Each row is a point on a landscape with many valleys, with its height.
A ball rolls from a point to the lowest of its 3 nearest points, and stops where none of them is lower. Distance is the straight distance between rows; heights are no part of it.
Q900: [ 28   9 -25  23  12  -7  10 -19  -1  16   7   3   4   2  -6  11 -11   3
  -9 -11  19   6   8   3  -7  17  -3  -5  -3 -15 -10   2   9   8   3  15]  height 174
Q736: [  0  20 -33   3  10   6 -34 -39  -9  10   2  15   3  16  27  14  -8   5
 -23   4  21   5 -30  -4 -19  14  10   8   6 -19  10  22 -13   9  18  18]  height 419
Q231: [ 22 -21  22  -4 -10   2  34  34  11   4   7 -13   1 -18 -22  -9  10 -14
  30 -12 -17 -14  35   6  12  -3  -9  -5  -4  15 -15 -38  17  -5 -10 -10]  height 389
Q113: [ 19   1   9   3   4   9  19  17  13   3  10  -1  -3   0  -4  -2   2 -12
  13  -4   0  -3  22   6  -1  -4  -9   0  -8  -3 -11 -19   5  -1  -2   5]  height 136
Q564: [ -9   6 -22   4   5   6 -18 -25  -8   4  -3   7   4  11  30  18  -1  14
 -13   2  13  -2 -25  -7 -15   6   6   4   0 -14   8  19  -6   1  14   9]  height 637
Q53: [  3  27 -46  -2   1  -2 -53 -64 -22   9  -1  16  13  12  26   3  -7  13
 -40   5  31  15 -40  -7 -30  17   6   5   8 -28  15  35 -25   7  20  19]  height 118
Q230: [-20 -28  63 -18  -9   5  34  48  12 -24  -4 -12  -2 -14 -22 -10  15 -17
  44  -7 -34 -13  36 -10  28 -28 -14   5  -2  38   1 -16  14 -17 -15 -20]  height 660
Q837: [ 39  10 -54  23   4 -14  -6 -38 -19  24  15   7   9   7  24  15 -17   0
 -28 -11  30  13 -12   7 -12  38   9  -7  -4 -19  -2  11  -1  19   9  25]  height 309
Q710: [ 33 -16  23  12   2  -5  52  43  17   0  10 -13   0 -15 -36 -10  -6  -2
  47 -18 -11  -8  60   1  29   2 -13  -1   3  13 -28 -46  24   6 -16   2]  height 47
Q797: [ 12   1  16   0   2   8  24  25  14  -1   8  -1  -6  -5  -8  -6   6 -11
  19  -4  -2  -9  23   4   6  -6  -8   5  -8  -2  -4 -21  16  -3  -2  -4]  height 139
Q750: [ 39  17 -63  25   8  -9 -15 -50 -21  26  19  15   0  12  33  11 -14  -2
 -38  -2  39   9 -19  10  -6  43  11  -2  -2 -31   7  13  -8  18  16  33]  height 325
Q803: [-40  19 -17 -20  -3   6 -56 -45 -27 -14   0   5   7  23  23   4  -4   7
 -41  18   8  12 -53  -9 -29   5  13   6   8 -13  24  50 -22 -11   4   5]  height 495
Q977: [ -6  15 -30  -9   8   8 -33 -36 -10   7  -1   6   3  11  24  16  -8   9
 -16   5  21   0 -37  -9 -20   9   4   6   7 -20  16  22 -21   1  14  18]  height 337
Q672: [-39  -1  26 -14  -7   4  -9  14  -6 -22 -14 -13   1  -3  -8  -5   4   2
   2  13 -12   3 -13 -12   1 -18   3   7   7  12   8   8 -10 -10  -4 -12]  height 116
Q741: [-27 -14  48 -18  -9  -1   9  39   8 -16 -15  -5  -8  -5 -19 -15  14 -12
  28  10 -21   0  11   4  21 -37 -10   8   2  27   9  -5   8 -11 -15 -23]  height 99
Q968: [  3   1 -15   9  14  -1   5  -8   3   0   0  -3   7  -5  -3  -4   0   9
  -2  -1   8   8   2   0  -4   4 -11   0  -3 -12  -5  -1  -1   5   4   5]  height 129
Q234: [-19  14 -27 -14  10   9 -46 -42 -10  -5  -6   9   0  11  18   5   1   7
 -28  11  14   8 -38  -4 -24   3   9   3   4 -20  19  31 -24  -4  10  14]  height 328
Q265: [ 39   9 -32  27   9  -3  21 -16  -1  18   4   6  -4   6  -2  17 -16   6
 -14  -6  17   8  17   7  -9  26   6 -19   0 -17  -7  -8   5  12   0  25]  height 193
Q910: [ 38  -2  -2  16   3  -7  33  10   8  11  13   4  -8  -2 -12  -1  -5  -5
  21 -16  -1  -4  32  22  11  11   4 -11   0  -5 -19 -26   8  13   5   2]  height 168
Q134: [ 16  27 -64  23  10  -3 -39 -59 -30  19   6  17  12  22  28  19 -15   2
 -50   9  32   7 -28  -1 -23  29  11 -13   1 -37  10  15 -13  19  19  36]  height 117
Q128: [ 30  15 -57  24   6  -8 -10 -44 -13  20  16  12   2   8  29  13  -7   3
 -32  -8  28   3 -15   7 -11  32   9  -3   0 -26  -6  20  -7  18  12  20]  height 320
Q586: [ 16  17 -39  13   8   4 -30 -39 -17  20   2  17  12  20  29  18 -13  10
 -25   5  21   1 -24  -4  -8  21   2   0  -1 -20   2  18 -11  14  13  26]  height 141
Q255: [-21   9 -14 -20  11  -4 -36 -22  -8   4  -4  11  -5   1  17  10  -3  10
 -19   4   8  -6 -33  -8 -18   0   8   8   0 -11  21  23 -12  -4  12   6]  height 684
Q784: [ 15   7 -38  20  -1  -7 -12 -32  -6  15   6  13   8  14  21  15  -8   7
 -18  -5  17   3 -19   3 -12  18   0   3  -3 -13   2  11  -1  13  14  11]  height 83
Q103: [-35 -18  47 -23 -12   6  -1  43   4 -19 -13  -4  -5  -3 -23 -21  12  -9
  25  11 -30   0  -2  -3  19 -36 -12   8   8  33   7   2   3 -16  -6 -21]  height 165
Q973: [  2  -1  28 -12  -1   4  14  33  10  -8  -1  -1 -12 -12 -12 -11  13  -6
  19   4 -13  -4  23  -4  12 -16  -4   2 -10   5   0 -12   9 -12  -6 -11]  height 556
Q793: [ 23  14 -47  23   9  -4 -23 -41 -13  18   5  20   6  14  29  16 -14   0
 -36   1  27   3 -24   1  -7  29   9  -4  -2 -24   2  14 -11  15  17  25]  height 108
Q232: [ 43  -4  -9  24  -2 -12  40  15   6  13  14  -1  -3  -9 -17   5  -3  -1
  26 -23   0  -2  38  15  15  18   2 -10  -1   1 -28 -35  10  12   1   0]  height 250
Q684: [ -8  -3 -12   6   1   1  -7  -8   5  -4  -3  -4   8   2   8  -6   2   7
  -3   2   6   3 -10  -2 -11   6   0   3   1  -4  -3   5  -2  -1   1  -5]  height 119
Q163: [ 26   7  -9  22  11   1  22  -2   7   9   5   0  -8  -1  -8   4 -11   0
  -1  -7   6   4  22  12  -5   4  -3  -9   3  -5 -14 -12  12  12   3   9]  height 204
Q870: [ 33  12 -17  28  13   0  20 -10   2  14   6   3  -6   5  -5  17 -14   1
  -3  -9  12   4  19   7  -8  13   5 -13  -5 -12 -12 -10   8  12  -3  21]  height 187
Q980: [ 28  26 -72  27   8  -2 -32 -63 -31  25  10  21   8  17  32  20 -16   4
 -48   7  38  10 -27   2 -21  39   8 -19  -4 -40  12  14 -16  22  24  31]  height 130
Q791: [ 31   2   1  15  -3  -1  20  15  17  13  11   0  -1   0  -9   5  -8  -5
  10 -12   0  -6  31  19   5   5   0 -11  -1   3 -14 -26  10   9  -1   7]  height 91
Q528: [ -3 -13  44 -15  -7   2  24  39  10 -11  -5  -2 -11 -18 -17  -5  16 -18
  29  -2 -21  -9  25  -6  24 -19 -14   5  -7  25   1 -15  12 -15  -5 -15]  height 545
Q950: [-49  -2  12 -32  -1  19 -50 -13 -15 -21 -16  -2   0   7  13  -6  10  10
 -27  23 -10   7 -55 -10 -18 -28   7   9   4   6  25  46 -10  -2   1 -12]  height 509
Q130: [ 48 -12  -3  17   3 -11  47  22   5  12  13  -8  -2 -14 -26  -2  -6   1
  37 -19  -3  -3  45  14  23  17  -7 -12  -5   3 -28 -37  14  12  -8   0]  height 296
Q96: [ 47 -13   9  17   4 -11  47  30   9   7   6  -8  -3 -15 -27   0  -2  -2
  40 -20  -5  -8  57  12  24   9  -6 -14   0   4 -25 -45  19  10 -15   2]  height 297
Q682: [ 21 -25  21   2  -4  -6  38  40  21   3   3 -11   1 -13 -32 -17   1  -2
  39 -16 -18 -10  47   6  23   1 -13   2  -1  15 -21 -45  15   0 -16  -7]  height 142
Q683: [-46   7   3 -24   0  12 -49 -21 -16 -13 -15   1  -1  13  11  -5   2  11
 -30  21  -6   6 -44  -7 -19 -18  13   4   3   8  22  40 -15   2   2  -8]  height 508
Q591: [  5   1 -25  17   2  -1  -3 -20   5  10   2  -2   8   8  18   5  -6   9
 -12   0  14   5 -14   0  -4  11   4   1   0 -10  -4  11   3   3   9   3]  height 648
Q827: [-19   5  -7  -5  -1   3 -10  -7  -4  -6  -4  -5   4   4  16   5   1   7
  -4   5   2   1 -14  -8  -7   2   5   0   1  -4   0   5  -3  -9   4  -8]  height 124
Q614: [ 25 -17  17   4 -10   3  31  26  16   2  11  -8  -1  -9 -10  -2   0  -8
  27 -11  -9  -9  30  10   9  -2  -1  -4  -1   6 -12 -33  13   6  -6  -5]  height 82
Q857: [ 24   5 -33  26   4 -11   3 -30  -2  13   8   7   2   8   9  15  -9   4
 -16 -11  16   8  -5  -1 -10  17   6   2  -8 -18  -6   7  -3  12   6  10]  height 235
Q377: [ -5   2 -23   9   1   3 -13 -25  -3   9   5   5   6  11  20   8  -6  14
 -10  -1  13  -2 -19  -3 -11  13   6   1  -1 -18   1   5  -8   6   1   9]  height 570
Q953: [ -7 -12  38 -16  -6  -2  21  36  10  -6  -4  -3 -11 -12 -14  -8  14  -6
  26   0 -14  -5  26  -2  10 -14 -12   5  -8  17  -2 -15   8 -17  -8 -12]  height 497
Q944: [-27   1  18  -8  -8   2  -7  10  -4 -13  -8 -12  -2   1  -1  -7   5   5
  -3   8 -12   3  -9 -10  -2  -7   9  -1   0   4   1   7  -8 -16   1 -13]  height 94
Q465: [-35 -22  56 -30  -9  -1   8  53  10 -20 -14  -2  -2  -7 -16 -15  13 -14
  34   9 -26  -2   9   3  24 -46 -14  11  10  33  12  -4  11 -15 -13 -27]  height 125
Q729: [ 37  -3   3  18   1  -1  30  15  15  10  11   1  -6  -5 -15   3  -1  -7
  21 -20   0  -3  33  14  12   7   2 -13  -6   3 -19 -26   9  14  -3  -4]  height 106
Q308: [-50  17  -5 -23  -2   8 -63 -39 -26 -19  -3   4   9  17  23   3   2  10
 -51  26   1   9 -58 -12 -23  -1  16  10   6 -12  21  53 -20  -9   9  -7]  height 501
Q567: [ -2   9 -27   5   5   7 -21 -31  -8  10   2   8   5  14  25  14  -6   7
 -14   2  21  -5 -26  -1 -16  15   8   7  -1 -16   1  14 -11   6  12  11]  height 393
Q860: [-23   8  -4 -11   1   4 -22 -10  -8  -6  -4  -2  -4   2  19   7   1   9
  -9   5   5  -8 -26 -13 -12   2  13   3   3  -9   9  20  -8  -2   4  -6]  height 166
Q621: [ -8 -18  53 -14 -14   3  29  43  14 -12  -4  -9  -2 -11 -20  -3  15 -11
  33  -4 -26 -11  34  -2  21 -19 -15   7  -5  35  -1 -16  12 -15 -13 -23]  height 646
Q884: [ 20  28 -60  19   4  -3 -28 -48 -20  24  10  20   7  17  32  17  -9   3
 -44   1  27   3 -21   1 -12  33  11  -6  -4 -31   6  14 -15  21  15  31]  height 104
Q137: [ -9  -5  17  -5   3   3   8  19   7  -5  -6   0  -3 -10 -14 -12   8  -4
  10   7  -6  -4   5   4   3 -11  -7   2  -7  10  -5 -12   6  -8  -8  -9]  height 114
Q965: [-41 -32  74 -24  -5  -3  29  58  24 -28  -7  -7  -6 -14 -24 -19  16 -12
  45   0 -40 -14  27  -3  35 -35 -20  16   4  39   1 -11  13 -19 -22 -28]  height 137
Q995: [ 42   6 -49  25   7  -7   9 -30 -14  20  11  -2   3   1   8  20 -13   4
 -22  -6  23  13  -3   8 -11  32  10 -11  -2 -19  -6   5   0  12   7  23]  height 324
Q643: [ -9   0  -9   7  -1   6 -13 -18  -5   2   2  -5   2  12  25   8  -4  11
  -5   4   7  -1 -26  -2 -14  11   1   3   1  -6  -4  16  -4   1   4  -2]  height 655
Q418: [ 16  14 -42  20   3  -3 -19 -41 -13  20   9  13   4  14  29  17  -8   9
 -30  -1  22   1 -22   3  -7  26  11  -3   2 -25   2  13  -5  15  12  25]  height 120
Q885: [ 44   8 -54  22   9 -12   1 -32 -13  18  17   6   5   6  19  17 -14   1
 -19 -11  32  11  -5   4 -12  36  12 -14  -7 -24  -3  10   1  14  10  22]  height 327
Q554: [ 23 -24  26   8  -4  -4  48  51  20   8   9 -16  -3 -16 -35 -12  -2  -7
  42 -11 -16 -10  59   3  38 -11 -17   3   3  16 -22 -53  25  -3 -24   0]  height 122
Q168: [ 26 -17  19   2  -9  -6  38  29  19   3  10 -10   0  -9 -18 -12  -1  -4
  34 -13 -15  -9  32   6  14  -2  -9  -1  -4  12 -17 -35  17   6  -7 -13]  height 70
Q270: [ 15 -13  20   1 -12   6  31  33  21   2   5  -2  -4 -12 -10  -3   8 -12
  26  -4 -12 -13  31   7   9  -3  -5  -1 -11  11 -14 -32  13  -8  -4  -6]  height 135
Q633: [-50  10   6 -30   0  13 -55 -28 -18 -21  -4  -5   8  10  13  -3   5   9
 -37  20  -6   5 -56  -6 -20 -15   8  12   1   7  20  52 -16  -5   5  -5]  height 505
Q898: [-45   1  17 -24  -7   5 -36   3   0 -21 -16   3  -4  -3   7  -3   3   6
 -18  11 -12  -3 -40 -11 -12 -29  10  10   3   9  20  29  -5  -3  -4 -16]  height 514
Q573: [-58  23  -2 -24  -3   8 -68 -45 -22 -27  -7   9  14  17  25   4   4   9
 -51  21  -6   7 -69 -12 -19  -9   8  14   6 -11  32  59 -19 -12  11  -7]  height 503
Q694: [-15 -28  65 -14 -13   3  38  50  16 -11  -5 -16   0 -14 -29  -4  19 -13
  44 -10 -33 -15  37  -5  25 -26 -12   6   2  38  -1 -21  15 -15 -13 -24]  height 659
Q473: [-22   0   0  -3  -4   3  -3   1  -4  -4 -12 -12   0  -2   3 -10   8   3
   0   6  -5   5  -9  -9  -3  -4   0  -1   2   0   0   2  -6  -9  -2 -14]  height 103
Q183: [  1 -32  45  -3 -15   5  43  50  20  -2  -7 -17   2 -17 -29 -11  13  -7
  41 -12 -29 -16  49  -2  28 -11 -13   6   0  34 -11 -36  15 -14 -17 -13]  height 745
Q786: [  5   7 -33  19   2  -4 -21 -34  -5  13   2  10   6  18  24  11  -8   8
 -20  -2  20  -3 -20   1 -10  22   8   1   3 -18   3  14  -8  11  15  13]  height 72
Q501: [  4 -22  47  -9 -12   3  32  45  10  -7  -3 -14  -3 -17 -20  -6  19 -12
  32  -6 -23 -12  34  -5  18 -13 -10  -2   0  33  -6 -24  13 -15 -11 -16]  height 768
Q646: [  6 -12  36 -12 -14   7  32  37  13  -6   2 -10  -2  -9 -18  -7  10 -14
  31  -4 -19 -14  34  -2  14  -8  -8  -4  -4  17  -6 -22  16 -10  -9 -14]  height 89
Q476: [  1   1   3  -8   9   1  11  13   8  -2   2  -2  -6 -10  -7  -7   6  -9
   4   1   2   6   9  -2   0  -7  -6   2  -4   0  -4 -10   5  -9  -9  -6]  height 113
Q148: [-13  -4  39 -18  -8   1  21  34  11  -6  -9   0 -10 -12 -16  -9  11 -12
  27   3 -22 -10  22  -6  19 -27  -9   5  -4  18   2 -10   9 -13  -5 -16]  height 362
Q420: [ 30   6 -44  19   2 -11   0 -37 -15  19  15   6   6   4  17  17  -9   5
 -25  -8  27   8 -12   2  -7  27  10  -2   0 -17  -5  10  -2  12   9  19]  height 271
Q681: [ 42   4 -29  32   9  -4  24  -4   1  14  11  10  -6   5  -7   6 -14  -1
  -4 -18  11   2  31  21   0  28   9 -16   4 -12 -12 -26   2   6   2  15]  height 493
Q815: [-29  13 -20 -24   3   7 -49 -35 -13  -1 -11   8   2   9  16  -6   3   4
 -35  12   8  10 -46  -4 -26   0   8  -3   7  -6  27  35 -22  -4   8   4]  height 544
Q38: [ 44 -19  21  21   2 -10  61  45  14   9   9 -14  -8 -20 -30  -7  -2  -4
  47 -16  -8  -4  68  14  32  -5 -13 -11  -1  10 -30 -50  25   7 -19   6]  height 35
Q305: [ 18  21 -49  19   3   2 -32 -52 -21  25   4  18   8  16  32  20 -11   3
 -36   5  28   1 -30  -2 -17  19  12  -6  -3 -25   4  16  -9  17  22  28]  height 100
Q488: [ -4  22 -40  -3   8   7 -49 -55 -15   4   3  10   9  13  19   4  -8   7
 -35   4  30  11 -41  -7 -24  15   2   3   2 -23  14  30 -25   0  20  18]  height 128
Q348: [ 26   4  -3  19   6   1  24   9  13  11   9   2  -3   4 -15   5  -7  -5
   8  -6   3  -3  22  12   3  10   1 -10  -4  -5 -17 -21   6  16  -1   9]  height 149
Q276: [-13  -1  -7  -2  -2   3  -3   2   4  -5  -8 -11   2  -5   3  -8   6   9
  -4   6   2   7  -6  -4  -9   4   1  -2  -4  -6  -6   2  -7  -5  -3 -10]  height 109
Q497: [-42   1  13 -27  -2   4 -40  -3  -8 -18 -17   4  -1   1   6  -5   7   7
 -21  14 -10   4 -49  -5 -14 -27  15  12   4  12  24  30  -8  -1  -7 -13]  height 513
Q402: [-14   8 -17 -13   4   3 -25 -19  -7   1  -3   8  -5   3  20   8  -6   4
 -16   6  11  -1 -29  -9 -15   1   7   7   1 -18  15  22  -9  -7  11   6]  height 696
Q505: [  8  25 -43   7   7   1 -46 -55 -22  13  -4  16  12  16  27  10 -16   6
 -41   7  27   8 -40  -9 -24  13   6   0   5 -25  13  27 -15  10  22  25]  height 111
Q636: [ 20   5 -44  18   5  -8 -10 -39  -7  21   6  12   6  18  25  11  -4   7
 -28  -6  24   4 -17   0  -7  23   5  -4   0 -17  -1  14  -9  11  14  18]  height 179
Q989: [ 49   6 -22  25   4 -11  31   6   8  12  16   8  -7  -3 -13  10  -7  -4
   8 -22   7   2  39  19  12  21  10 -18  -1  -8 -21 -24   5  13   0   2]  height 433
Q223: [ 32   7  -7  25   6  -2  24   4  11  12   8   6  -5   6  -7   6  -3  -4
   1  -7   5  -1  27  11   1  12   5 -15  -5  -9 -18 -20   8   8  -2  14]  height 206
Q75: [-32   2  21 -14  -8  -3 -14   7 -10 -19  -8  -7   1  -5   3  -2   4   4
  -8  11  -9   0 -17 -16  -3 -11   9   5   0   8  12  19 -12 -16  -2 -17]  height 101
Q224: [ 19   8   2  14   2   6  18  14   8   5  12   0  -1  -1  -5   4  -3  -5
  11  -6   1  -3  23  12   4  -4  -6  -8  -4  -5 -13 -20  13   3  -6  10]  height 126
Q133: [-26  -9  39 -12  -9   3   0  34   0 -15 -15  -7  -6  -5 -13 -16  12  -8
  17  12 -22   4   3   1  14 -27  -9   6   6  24   4   1   1 -10  -7 -20]  height 355
Q872: [ 14  25 -48   9  13  -1 -43 -62 -26  16   2  20  12  10  28  10 -15   5
 -45   8  31   6 -34 -10 -33  20   8  -4   1 -35   7  27 -19  17  24  29]  height 123
Q509: [-36  12 -11 -20  -2  12 -51 -30 -13  -7  -7   4   2  10  17   1   3  10
 -34  19   3   8 -44  -5 -25  -5  12   5   8  -2  22  36 -18  -3   6   1]  height 541
Q77: [-12  -1   3  -6  -2  -2   5  12   2  -7 -10  -6  -2  -6  -6 -15   7  -1
   3   6  -2   1   2  -3   0  -2 -11  -1  -4   6  -6  -6   1 -13  -2 -11]  height 110
Q908: [-35   4   4 -23  -1  -2 -26 -10  -6 -10 -13  10  -1  -4  11   7   0   6
 -17   5  -7  -2 -33  -8 -14 -15  14   7   2   6  21  25 -13  -6   4 -13]  height 515
Q380: [-31  -7  31 -13 -10   2  -2  27   1 -16 -15  -7  -1  -5 -10 -19  12  -4
  12  15 -18   8   0  -6   8 -23  -6   9   1  23   2  -1  -1 -12  -5 -15]  height 498
Q817: [-40   3   0 -29   0  10 -39 -11  -7 -12 -13   5  -2  -1  11   0   2   9
 -26  13  -6   3 -44 -10 -17 -17  15   8   3   6  24  37 -10  -3   2  -9]  height 512
Q280: [ 48 -10   9  28   5 -13  61  39  13  14   6  -9  -9 -15 -30  -5 -12  -8
  42 -21  -9  -5  66   9  34   6  -9 -21   4   8 -31 -56  25  10 -20  11]  height 30
Q700: [-39 -15  42 -20 -11   6  -6  33  -5 -27 -12 -10   1   2 -18 -17   4  -7
  18  17 -23  -2  -3  -9  10 -33 -11   8   9  17   5   4  -5 -15  -3 -23]  height 90
Q852: [-48  -8  34 -22 -12   0 -18  11   3 -33 -11  -4   2  -9   2  -7   5   0
  -7  10 -17  -8 -24 -14  -1 -30   3  16   5  16  22  14  -7 -10  -2 -25]  height 112
Q390: [-30  13 -11 -21   5   1 -38 -21  -7  -9  -9   9  -5   1  18   3   1   1
 -24  10   4   1 -36  -7 -19  -1   9   5   4  -4  26  31 -15   0   3  -2]  height 611
Q436: [ 35 -18  19  11  -1  -8  46  35  17   2   8 -14  -1 -24 -33  -7  -6  -6
  43 -18 -10 -11  47   8  25   4 -11  -3  -1  10 -26 -50  17   3 -15  -2]  height 56
Q609: [ 18   9 -21  22  14  -4  10 -10   3   8   3  -1   3   7 -11   6  -9   8
  -4  -5  15   6   9   6  -7   9  -7  -3  -6 -13  -8  -2   6   5  -2  10]  height 161
Q116: [-38   6  -1 -25   5  11 -42 -19 -11  -6 -13   4  -4   5  12   1   4  10
 -34  16   0   0 -43  -3 -19  -8  13   3   4   2  24  33 -20  -3   3  -5]  height 517
Q317: [ 27 -17  14  10  -2  -8  42  28  18   8  14 -12   2 -14 -24 -11   1 -10
  38 -19 -15  -8  43   9  22   4  -9  -4  -3   9 -23 -38  18  13 -10   0]  height 59
Q339: [-11  22 -30  -4  10   3 -41 -47 -12   0  -6  10   1   5  21   5  -4   6
 -31   9  22  11 -35  -3 -24   7   6   6   6 -23  17  30 -17  -1  13  22]  height 173
Q795: [-24   0  10  -9  -4   4  -8   3  -4 -12  -6  -8  -2  -2   9   0   3   8
  -6   8  -3   3 -15 -10  -4   4   6   1   3   4   1   9  -8  -8  -3 -14]  height 102
Q826: [-24  -4  18  -5  -4  -2   1  19  -2 -10 -11  -6   0  -2 -11 -17  13   8
   6  17  -8   7   0  -8   2 -16 -10   1   0  14  -1  -4  -5 -11  -2 -14]  height 565
Q574: [-31  15 -29 -16   2   9 -53 -42 -15  -8  -4   6   1  12  22  -4  -4   6
 -33  14  18  16 -48  -3 -30   5   7   3  10 -11  25  35 -21  -2   7  12]  height 452
Q579: [-32  15 -30 -15  -6   5 -53 -51 -19   0  -4   5   7  17  27  -1  -2   7
 -41  15  23  15 -51  -5 -27  13  12  -4   9 -17  23  43 -20  -7   7  12]  height 483
Q439: [-42 -25  64 -37  -7   0  19  56  22 -26 -11  -8  -3 -11 -19 -17  11 -12
  41   1 -44 -12  20   0  28 -45 -18  13   9  38   8  -6  15 -21 -19 -32]  height 133
Q106: [ 29 -12   6  15  -6  -6  33  20  17   8  16  -3  -2  -9 -13  -3   0 -12
  30 -16  -6  -9  36  15  12   8  -2 -10  -4   4 -17 -38  13  14  -3   0]  height 86
Q924: [ 10   3  -7   5   9  -2   9   4   6  -2   4  -3  -3  -4  -8  -7  -1  -6
   2   0   7   6  11   0  -5   7  -4  -1  -9  -9 -10  -6   6  -1  -2   0]  height 121
Q51: [-12  -5  28 -16  -2   1  13  37   8  -6 -16  -1  -8  -8  -9 -10  16  -2
  20   5 -14  -3  11  -4  15 -26 -10   4  -4  17   2 -11   5 -16  -9 -16]  height 322
Q285: [ 49 -12   4  24   6  -8  54  29  11  14  11 -12  -7 -14 -29  -1 -10  -1
  38 -21  -3   0  55  13  27  10  -4 -13   0   1 -25 -40  22  15  -7   2]  height 298
Q562: [-20 -20  51 -23  -7  -5  20  43  14 -13  -6  -1 -10 -12 -20 -10  19 -11
  35   1 -24  -8  22  -4  24 -30 -12   8  -2  29   6  -5   3 -17  -8 -21]  height 140
Q52: [ 16 -31  31   3 -10  -3  43  49  23   2   1 -14  -3 -19 -31 -16   3  -4
  42 -16 -21 -11  54  -1  27  -5 -20   3   1  21 -19 -45  18 -11 -22  -7]  height 329
Q996: [-40  -7  41 -14 -12   4  -3  27  -3 -28 -15 -11   4  -1 -15 -12   5  -4
  12  12 -23   3  -8  -9   5 -28  -4   3   6  16   8  10  -5 -17  -2 -23]  height 527
Q170: [ 20  10  -5  22  13   1  16  -1   4   8   5   1   0   0  -7   3  -2   1
   1  -5   8   5  10   8  -7   1  -7  -4  -6 -10 -11 -10   9   8   1   8]  height 177
Q871: [ 12   1 -21  18  11  -5   8 -17   4   5   2  -7   1   6   0   5  -2   5
  -2  -3  12   9   1   1  -5  13  -5   0  -5 -10  -7   5   0  11  -2   9]  height 144
Q772: [ 20  -2   7  15  -2   3  27  18  16   4  10  -4  -9   0 -10  -2  -2  -6
  14  -8   1 -10  24   9   7  -1  -2  -5  -9  -1 -14 -29  11  12  -6  -1]  height 138
Q604: [-29 -23  56 -23  -5  -2  18  45  12 -13 -13  -5  -8 -10 -19 -11  12 -13
  34  -1 -23  -7  20  -2  32 -33 -13  11   3  31   9 -12   9 -17 -13 -24]  height 127
Q172: [-19  -9  39 -18  -9  -3  16  36   8 -12 -18  -1 -11 -11 -15 -16  13  -8
  24  10 -19  -2  13  -1  21 -27 -13  10  -2  24   6  -7   6 -13  -9 -17]  height 201
Q27: [ 46   4  -9  21   3  -9  35  10  13  12  14   7 -11  -6 -11   6  -7  -5
  11 -15   0  -1  37  20   8  21   8 -15   0  -2 -18 -30   6  13   2   3]  height 319
Q504: [  8 -25  34  -4 -13   0  44  47  22  -4  -1 -14   5 -15 -30 -14  12  -9
  40  -9 -26  -7  43  -1  22  -7 -17   3  -3  31 -15 -34  15 -15 -16 -14]  height 647
Q409: [ 11 -19  30  -4 -14   8  31  37  13   4   0 -15   0 -13 -16 -12  10  -9
  32 -11 -19 -12  36   3  18  -6  -8   1  -1  18 -12 -36  12  -8 -10 -13]  height 831
Q603: [-34 -26  66 -26  -9  -6  23  54  17 -22  -5 -10  -5 -11 -23 -14  14 -12
  43  -3 -35 -11  22   0  29 -34 -14  10   1  35   6  -8  13 -17 -19 -26]  height 131
Q215: [  4   1  -1   0  12   0  10   5  10   0  -2  -1  -2  -3 -10  -3  -1  -7
   1  -4  -1   3  10   0   0   2 -13  -1  -5  -6  -8  -2   7  -2  -4  -7]  height 115
Q747: [ 15  22 -41  16   9   1 -35 -53 -23  20  -4  17   5  22  28  16 -12  11
 -36   6  26   8 -31  -3 -18  16   9  -7   2 -34   5  23 -16  12  16  28]  height 107
Q893: [-40  -3  29 -22 -14  -6 -14  12  -1 -19  -8  -2  -1  -7   3   0  -2   6
  -9   9 -19  -4 -27 -13  -1 -23   9   9   5  11  17  23 -12  -9  -1 -21]  height 105
Q193: [-49  14   3 -28  -3  10 -59 -32 -22 -21  -7   3   7  16  16   0   8  12
 -44  22  -7   9 -59  -7 -20 -13  13   6   9  -3  24  49 -19  -6   6  -4]  height 504
Q393: [ 18   8 -27  18  10  -9   8 -22   1  10   6  -6   8   5  -1   9  -7   8
 -10 -10  16  12  -4   3  -9  19  -1  -2  -4 -12  -5   9  -1  10   2  10]  height 170
Q764: [ 56  -8  -7  23   3 -11  51  15   5  17  13  -7  -5 -10 -23   4  -5   1
  35 -14  -3  -1  50  13  19  19   1 -16  -1   4 -26 -41  16  13  -7   4]  height 287
Q834: [-57  15  -1 -25  -2   7 -66 -42 -18 -22  -5   3  10  16  18  -4   2   6
 -48  23  -5   6 -64 -13 -19 -15  13  14   2  -9  28  52 -17  -9   7 -10]  height 502

Two balls start at each pair of points below. Name the first point that both come to, or write never.
Q317, Q52 | Q710
Q183, Q270 | Q710
Q504, Q231 | Q710
Q96, Q168 | Q436
Q402, Q574 | never
Q255, Q977 | never

For each start below, name the point where the ball stops.
Q614 | Q280
Q968 | Q944
Q803 | Q305
Q729 | Q280
Q682 | Q280
Q497 | Q308
Q579 | Q305
Q815 | Q305
Q215 | Q944
